Each row is a point on a tangle of strands that fork, close into loops and nearly touch. The rows are in no order.
In the rows, zero is written as 128.
Two points are linked if the straight distance between their rows is under 131. Some points are linked to none.
J301: [140 113 150 153 142  53 148 146  94 188 161 150 113 131 150 150 135 157
 158 117 123 102  92 135 120 108]
J908: [ 46 147 109 176 138  61  86 152 160 165  95 108 121 116 213 107  86 121
 159 140 124 130 115 130  89 131]
J271: [145 141 135 151 113 134 161 142 140 145 167 141 150 121 108 137  69 120
 110 142 109 132  77  89 123 173]
J239: [110 103 112 143 117  94 158 149 105 162 126 116 142 167 135 143 156 144
 161 150 193 176 135 118 132 146]
J619: [153 117 136 178 144 136 184 137 165 156 164 139 126 162  98 138  72 114
 122 160 143 129 107  68 156 137]
J263: [138 135 108  86 133 203  82  95  76 100 129 120 147 141 105 145 185 137
 114 122 126 138 166 188  92 147]
J210: [140 133 159  71 129 145 114  87 129 152 181 136 148 124 110 117  63 130
  80 150  97 115 116 172  88 103]
J991: [149  83 123  83  54 111 111  63 130 139 149  98 123 115  83 131 102 113
 106 117 161 114  76 123 117 107]
J805: [140 153 146  78 118 206 103 143  87 113  97 105 156 117  97 127 172 141
  70 146  98 162 151 183 110 135]
J842: [112 162 172 163 168 115 183 183 150 106 112 101  84  56 141 119 115 129
 111 120 113  83 118  61 204  99]
J431: [116 143  85 105 113 182  99 108  97 142 189 135 158 167 127 152 112 134
 134 126 148 171 129 165  68 190]
J977: [119 136 104 138 153 177 130 126 109 149 194 162 170 127 101 197 140 116
 130 139 114 151 129 157 105 182]
J809: [130 153 122 101 138 159 156 101  93 102 189 178 151 139 154 123 112 172
 117 136 144 123 160 135  99 135]
J157: [131 116 176 133 145 104 207 185 132 122 117 110 108  64 118 106 139 146
 120 125 130 110 125 102 207  98]
J992: [185 129 172 113 103 127 127 173  93 141  82 120 111 102  86 135 169 128
  99 108  62 125 111 146 154 107]
J511: [144 152 158 124 123 109 148 139  88  74 102 138  95  74 166 152 177 166
 111 101 118 100 136  95 163 116]
J766: [118 137 141 122 117 110  81  84 171 128 109 123 121 128 133 157 119 113
 118 130 112 126 123 128  98 113]
J665: [131 127  85 117 110 187 105  80 114  78 115 126 131 165 109 161 182 135
 142 127 157 166 167 130 123 176]
J29: [166  97 110 183 138 131 129 125 133 146 128 157 110 203 115 122 149  89
 182  86 138 110 134 131 139 127]
J165: [ 69 141 120 187 186 112 111 139 215 111 101 109 108  82 152 148 117  66
 152 130 139  92 135  88 160 100]
J428: [ 99 110 153 145 132  62 151 114 166 145 109 104 112 117 149 118 112 146
 130 130 157 101 108  93 149  85]
J968: [ 91 112 102 169 143 126 115 111 167 169 160 149 138 176 154 171 104  75
 147 130 136 158 120 138 101 145]
J916: [133 121 165 135 136  99 179 160 147 190 110 113 137 160 125 103 107 160
 114 173 118 163 123 117 147 121]
J285: [110 100  80 117  85 128 136  51 134  92 125 121  78 215 151 121 153 140
 170 113 223 147 164 103 145 117]
J40: [142 101 134 146 118  88 162 170  84 173 142 131 126 132 112 156 175 140
 160 131 144 144 109 137 133 124]
J543: [ 96 121 126 157 201 120 115 126 191 112 135 142 119  75 143 162 141  75
 144 119 103  97 159 140 154  93]
J170: [164 123 140 115 120 173 160  81 127 100 172 169 124 104  76 193 141 134
  93 126 110 108 120 102 158 136]
J963: [ 78 152 137 110 156 125 122 157 129 151 133 102 172  81 135 125 112 126
 106 168 113 166 134 166  89 142]
J871: [153 109 107 150  76 157 138  72 158 121 135 141  91 200  94 178 126 120
 154 129 179 151 128  78 148 147]
J31: [110  93  89 113 134 148  88  55 188 118 143 138 146 169 125  98  83  72
 111 110 141 123 146 158  99 118]
J82: [146 129 111  97  71 129 133  65 124  85  98 132  84 188 147 114 138 190
 156 132 190 128 150  73 139 111]
J246: [130  84 116 173 137 126 153 121 165 152 103 123 115 206 106 104 146  91
 165 127 155 135 151 128 169 109]
J163: [ 98 155 165 140 139  72 142 133 174 114  83  97  97  64 159 125 111 152
 114 136 104  85  93  79 162  89]
J689: [ 87 105  81 167 153 115 121 142 153 163 173 131 163 120 126 145  75  64
 143 137 119 135 103 170  97 164]
J570: [122 132  89 114 123 159  87  95 128 120 168 148 164 173 147  89  90 104
 126 109 146 133 140 171  67 148]
J822: [104 126 157 136 172 122 130 154 198 170  86 108 146 168 131  80  97 115
 110 169 116 151 155 133 155 100]
J630: [108 110 129 157 171 143 157 125 178 122 112 131 127 153 118 144 160 111
 146 139 171 138 175 113 166 101]
J49: [143 133 175 109 155 113 178 135 122 103 124 146  99  84 145 141 158 169
 118 113 125  96 164 125 174  75]
J56: [ 53 135 117 190 155  67  94 141 201 155  81 101 108 104 179 110  90  80
 156 135 117  98 112 110 130 106]
J432: [140 178 178 157 159 153 170 150 155 122 105 141 106 147 156 143 119 161
 107 151 129 128 153  60 170 104]
J362: [152 102  92 131  91 141  77  84 114  98 134 124 132 121  89 143 153  87
 141  80 147 101 107 137  99 154]
J143: [140 145 111 131 148 119 101 132  82 109 103 157 107 154 182 135 184 162
 160 105 142 137 156 120 108 133]
J375: [ 78 127 123 158 182  75 145 114 170 144 170 151 115 113 187 100  58 117
 142 132 127  61 109 125 125  94]
J454: [140 118 120 106 158 169 133 184  77  91 108 122 133 105  95 117 207 126
 149 104 117 151 185 175 159 130]
J12: [109 185 143  97 118 149  98  89 164  96 120 129 142 108 146 162 112 142
  96 150 120 149 137 111  94 150]
J869: [140  96 153 126 118  86 151 140 121 191  91 121 124 200 130  67 129 170
 144 144 133 137 136 145 156  92]
J213: [126 125  96 115 161 146 143 136  79  75 156 155 164 119 159  78 144 148
 137 104 159 113 169 150 103 142]
J89: [166 144 145  85  54 127 165 131  73 103 129 113 147 100 118  83  98 173
  72 137 128 131  92  97 133 142]
J551: [148 132 117  85  58 121 138 103  69 114 146 124 132 134 138  82 100 188
 116 120 172 128 106  89 100 146]
J138: [132 163 160 115 175 181 148 143 150 117 143 157 142 109 106 164 125 120
  80 161  59 143 150 142 156 131]
J716: [173 105 102 148 117 137 163 173  73 135 108 157 117 208 122  76 140 160
 189 128 147 143 144 110 154 141]
J178: [112 150 142 126 154 113 167 165 136 156 174 132 144  76 132 129  70 123
 113 162  90 129  94 146 121 142]
J388: [126  97 107  93  73 141  71  76 117 121 144  82 146  88  76 141 120  92
  98 115 151 109  82 152  79 134]
J376: [133 116 121 118 130  78  74  93 104 127 110 142 103 146 174 123 177 134
 160  81 132  99 143 160  95  97]
J435: [155 131 133 118 152 141 123 117 125 126 173 157 156 114 114  78  55 108
  92 116  78  75 113 162 103 121]
J599: [174 156 121 166  95 156 128 168  97 120 123 137 141 137 112 125 116 130
 115 108  99 134  86  78 125 189]
J211: [102 144 117 159 195 137 143 182 202 117 132 121 117  69 101 139  61  51
 125 155  74 106 107 102 168 129]
J747: [135 127 150  94 142 203 113 132 139 121 118 118 153 112  63 154 160 100
  81 150  78 158 152 178 135 133]
J476: [139 103 150 153 154 105 140 113 145 153  94 138  91 206 141  73 146 156
 160 129 139 108 170 115 166  67]
J50: [119  84 102 136 150 127 124  70 170 135 173 159 130 160 127 144 105  76
 136 115 154 103 134 146 125 111]
J404: [128 138 152 164 195 156 156 215 175 113 136 121 117  68 105 109 107  73
 129 100  83 115 137 119 191 139]
J284: [126 154 146 164 166 117 120 220 135 116 121 127 117  36 123 132 136  85
 145  83  56  99 116 144 159 143]
J132: [ 88 120  96 140 118  89  89 122 141 102 104  95 153  96 159  74 118 120
 128 100 155 105 118 130 103 131]
J537: [109 182 167 157 178 149 155 158 156 119 125 144 117 115 157 185 138 138
 114 160 100 148 150 100 144 134]
J370: [106 156 139 126 145 142 115 219  99 100 129 103 140   9 130 111 126 100
 117  86  81 115 118 162 134 151]
J893: [132 143 167  89  98 126 173 155 111 114 110 106 146  71 115 127 118 161
  62 150 112 147  97 115 159 130]
J945: [118 116 153 114 168 121 169 106 148 117 145 160 123 130 135 146 156 139
 120 134 155 124 175 136 148  86]
J801: [175 110 147  94  80 140  92  70 148 140  86 103  98 192  81 142 156 124
 138 137 126 150 120 153 120 105]
J458: [139  82 117 141  94  67  81 123  87 172 118 105 118 150 136 113 166 120
 158  77 145 106  97 166 108 107]
J270: [184 135 182 114 121 108 123 141 122 151  86 132 112 142 121  84 129 148
  98 116  58 104 124 141 147  80]
J480: [149  93  94 121  74 157 165  79 128 130 139 131  99 222  93 142 147 138
 180 143 188 174 153 123 148 127]
J958: [155 144 159 151 156 135  89 190 135 139  90 133 124  99 120 148 160  98
 125 101  55 129 129 155 136 126]
J566: [136  62 119 122  93  82 105  97 109 187 158 112 123 140 105 144 128  95
 136 104 142 112  81 157 107 107]
J481: [137 141 121 140  84 150 144  91 136  93 144 141 112 124 108 195 138 151
 126 125 156 137 115  61 142 160]
J533: [142 148 110 141 144 153 136 164  96 111  90 152 120 194 154  89 155 165
 162 133 148 156 175  86 140 140]
J904: [116 122 137 128 146 106  99 114 174 127 126 120 127  68 110 168 125  79
 115 135  91  98 100 136 138 111]
J937: [ 82 136  88 166 157 130  97 171 185 141 134 129 142  81 116 134  55  42
 137 175  71 115 106 148 110 154]
J975: [145 125 167  72 119 117 144  76 126 155 155 139 122 149 137 109  95 176
  95 149 120 112 126 147 112  84]
J518: [152  95 105 142 112  99 172 130  77 129 133 154 118 166 139  63 133 171
 171 111 163  92 137 103 138 111]
J816: [120 134 151 146 129  57 146 129 133 171 160 128 100  92 166 166 103 142
 137 133 125  89  67  98 122 116]
J408: [110 190 145 109 105 153 136 135 118 100 130 123 150  74 152 160 113 165
  67 151  98 157 100 105 114 172]
J288: [121 160 151 125 110  94  99 151  98 130 105 123 120  61 165 158 159 155
 115 112  97 115 103 124 109 121]
J296: [ 61 129  99 106  92 105  99  94 149 141 143  86 155 112 147 169 106 124
 114 153 182 180 111 129  82 157]
J513: [142 152 119  73 118 173 123 103  41  91 154 154 135 127 130 152 173 175
 114 124 131 132 154 158  97 137]
J274: [107 102  93  91 103 124 155 141  67 117 126 103 154 120 115 138 190 171
 152 152 200 184 148 129 126 149]
J244: [168 128 130 105 116 161 149 136  63  82 103 149 102 107  88 166 224 150
 141 122 115 141 166 151 169 116]
J655: [165 141  85 137  84 173  88 146  67 103 126 132 152 154 109 118 134 133
 137 102 119 149 101 113  96 205]
J38: [141 121 122 109 104 147 114 102 127  74  74 120 111 134 101 165 212 133
 146 124 154 153 168 121 146 121]
J250: [128 148 147 104 130 114 163 108 131 134 178 152 132 144 169 109  70 175
 105 144 143 122 132 109 114 121]
J939: [140 125 136 144 168 122 132 107 168 124 155 150 132 122 133  87  55 108
 111 126  99  63 115 114 138 105]
J405: [164 122 123 107  93 146  95 130 100 153  92 109 127 200 114 118 160 142
 141 143 135 175 139 156 104 146]
J221: [133 131 128 134 112 125  97 164 108 167 110 105 165 135 130 100 130 116
 122 140 128 161 110 150  92 158]
J841: [ 99 123  93 103  82 129  89 136 115 132 107  77 172 135 138 120 136 130
 135 153 175 191 102 122  77 176]
J206: [172 111  73 130  66 149  72 123  61 104 117 112 129 160 102  89 151 110
 151  83 146 113 102 135  90 167]
J502: [ 74 145 130 136 185 110 114 131 196 159 114 127 134 140 166  84  65 107
 126 184 103 128 159 163 115 101]
J494: [110 133 123 120 171 146 124 212  96 108 121 101 162  61 114 102 169 121
 135 100 111 148 163 177 133 150]
J394: [153 126 122  87  56 113 102  67 114 124 116 122  96 171 142  99 112 181
 135 110 161 124 120 100 105 126]

A piece is all that can be reached along the links. How many separate loops has the piece of each point below (a circle has one, a figure eight two, a Y none), and how many tips (points with one link)?
J394 => loops 0, tips 2
J271 => loops 0, tips 4
J869 => loops 0, tips 4
J805 => loops 0, tips 5

A tip is a point with one link. Name the tips that can be reached along the links from each point below, in the order of the rows.
J284 => J977, J432, J375, J213, J270
J945 => J29, J288, J274, J502
J165 => J908, J170
J376 => J619, J801, J518, J296

A fork is a point with three links, a tip a point with one. Leave the first point through the second and follow the links. Name the first fork or tip that comes.
J481, J871 => J908
J388, J991 => J518
J284, J404 => J977
J766, J12 => J170
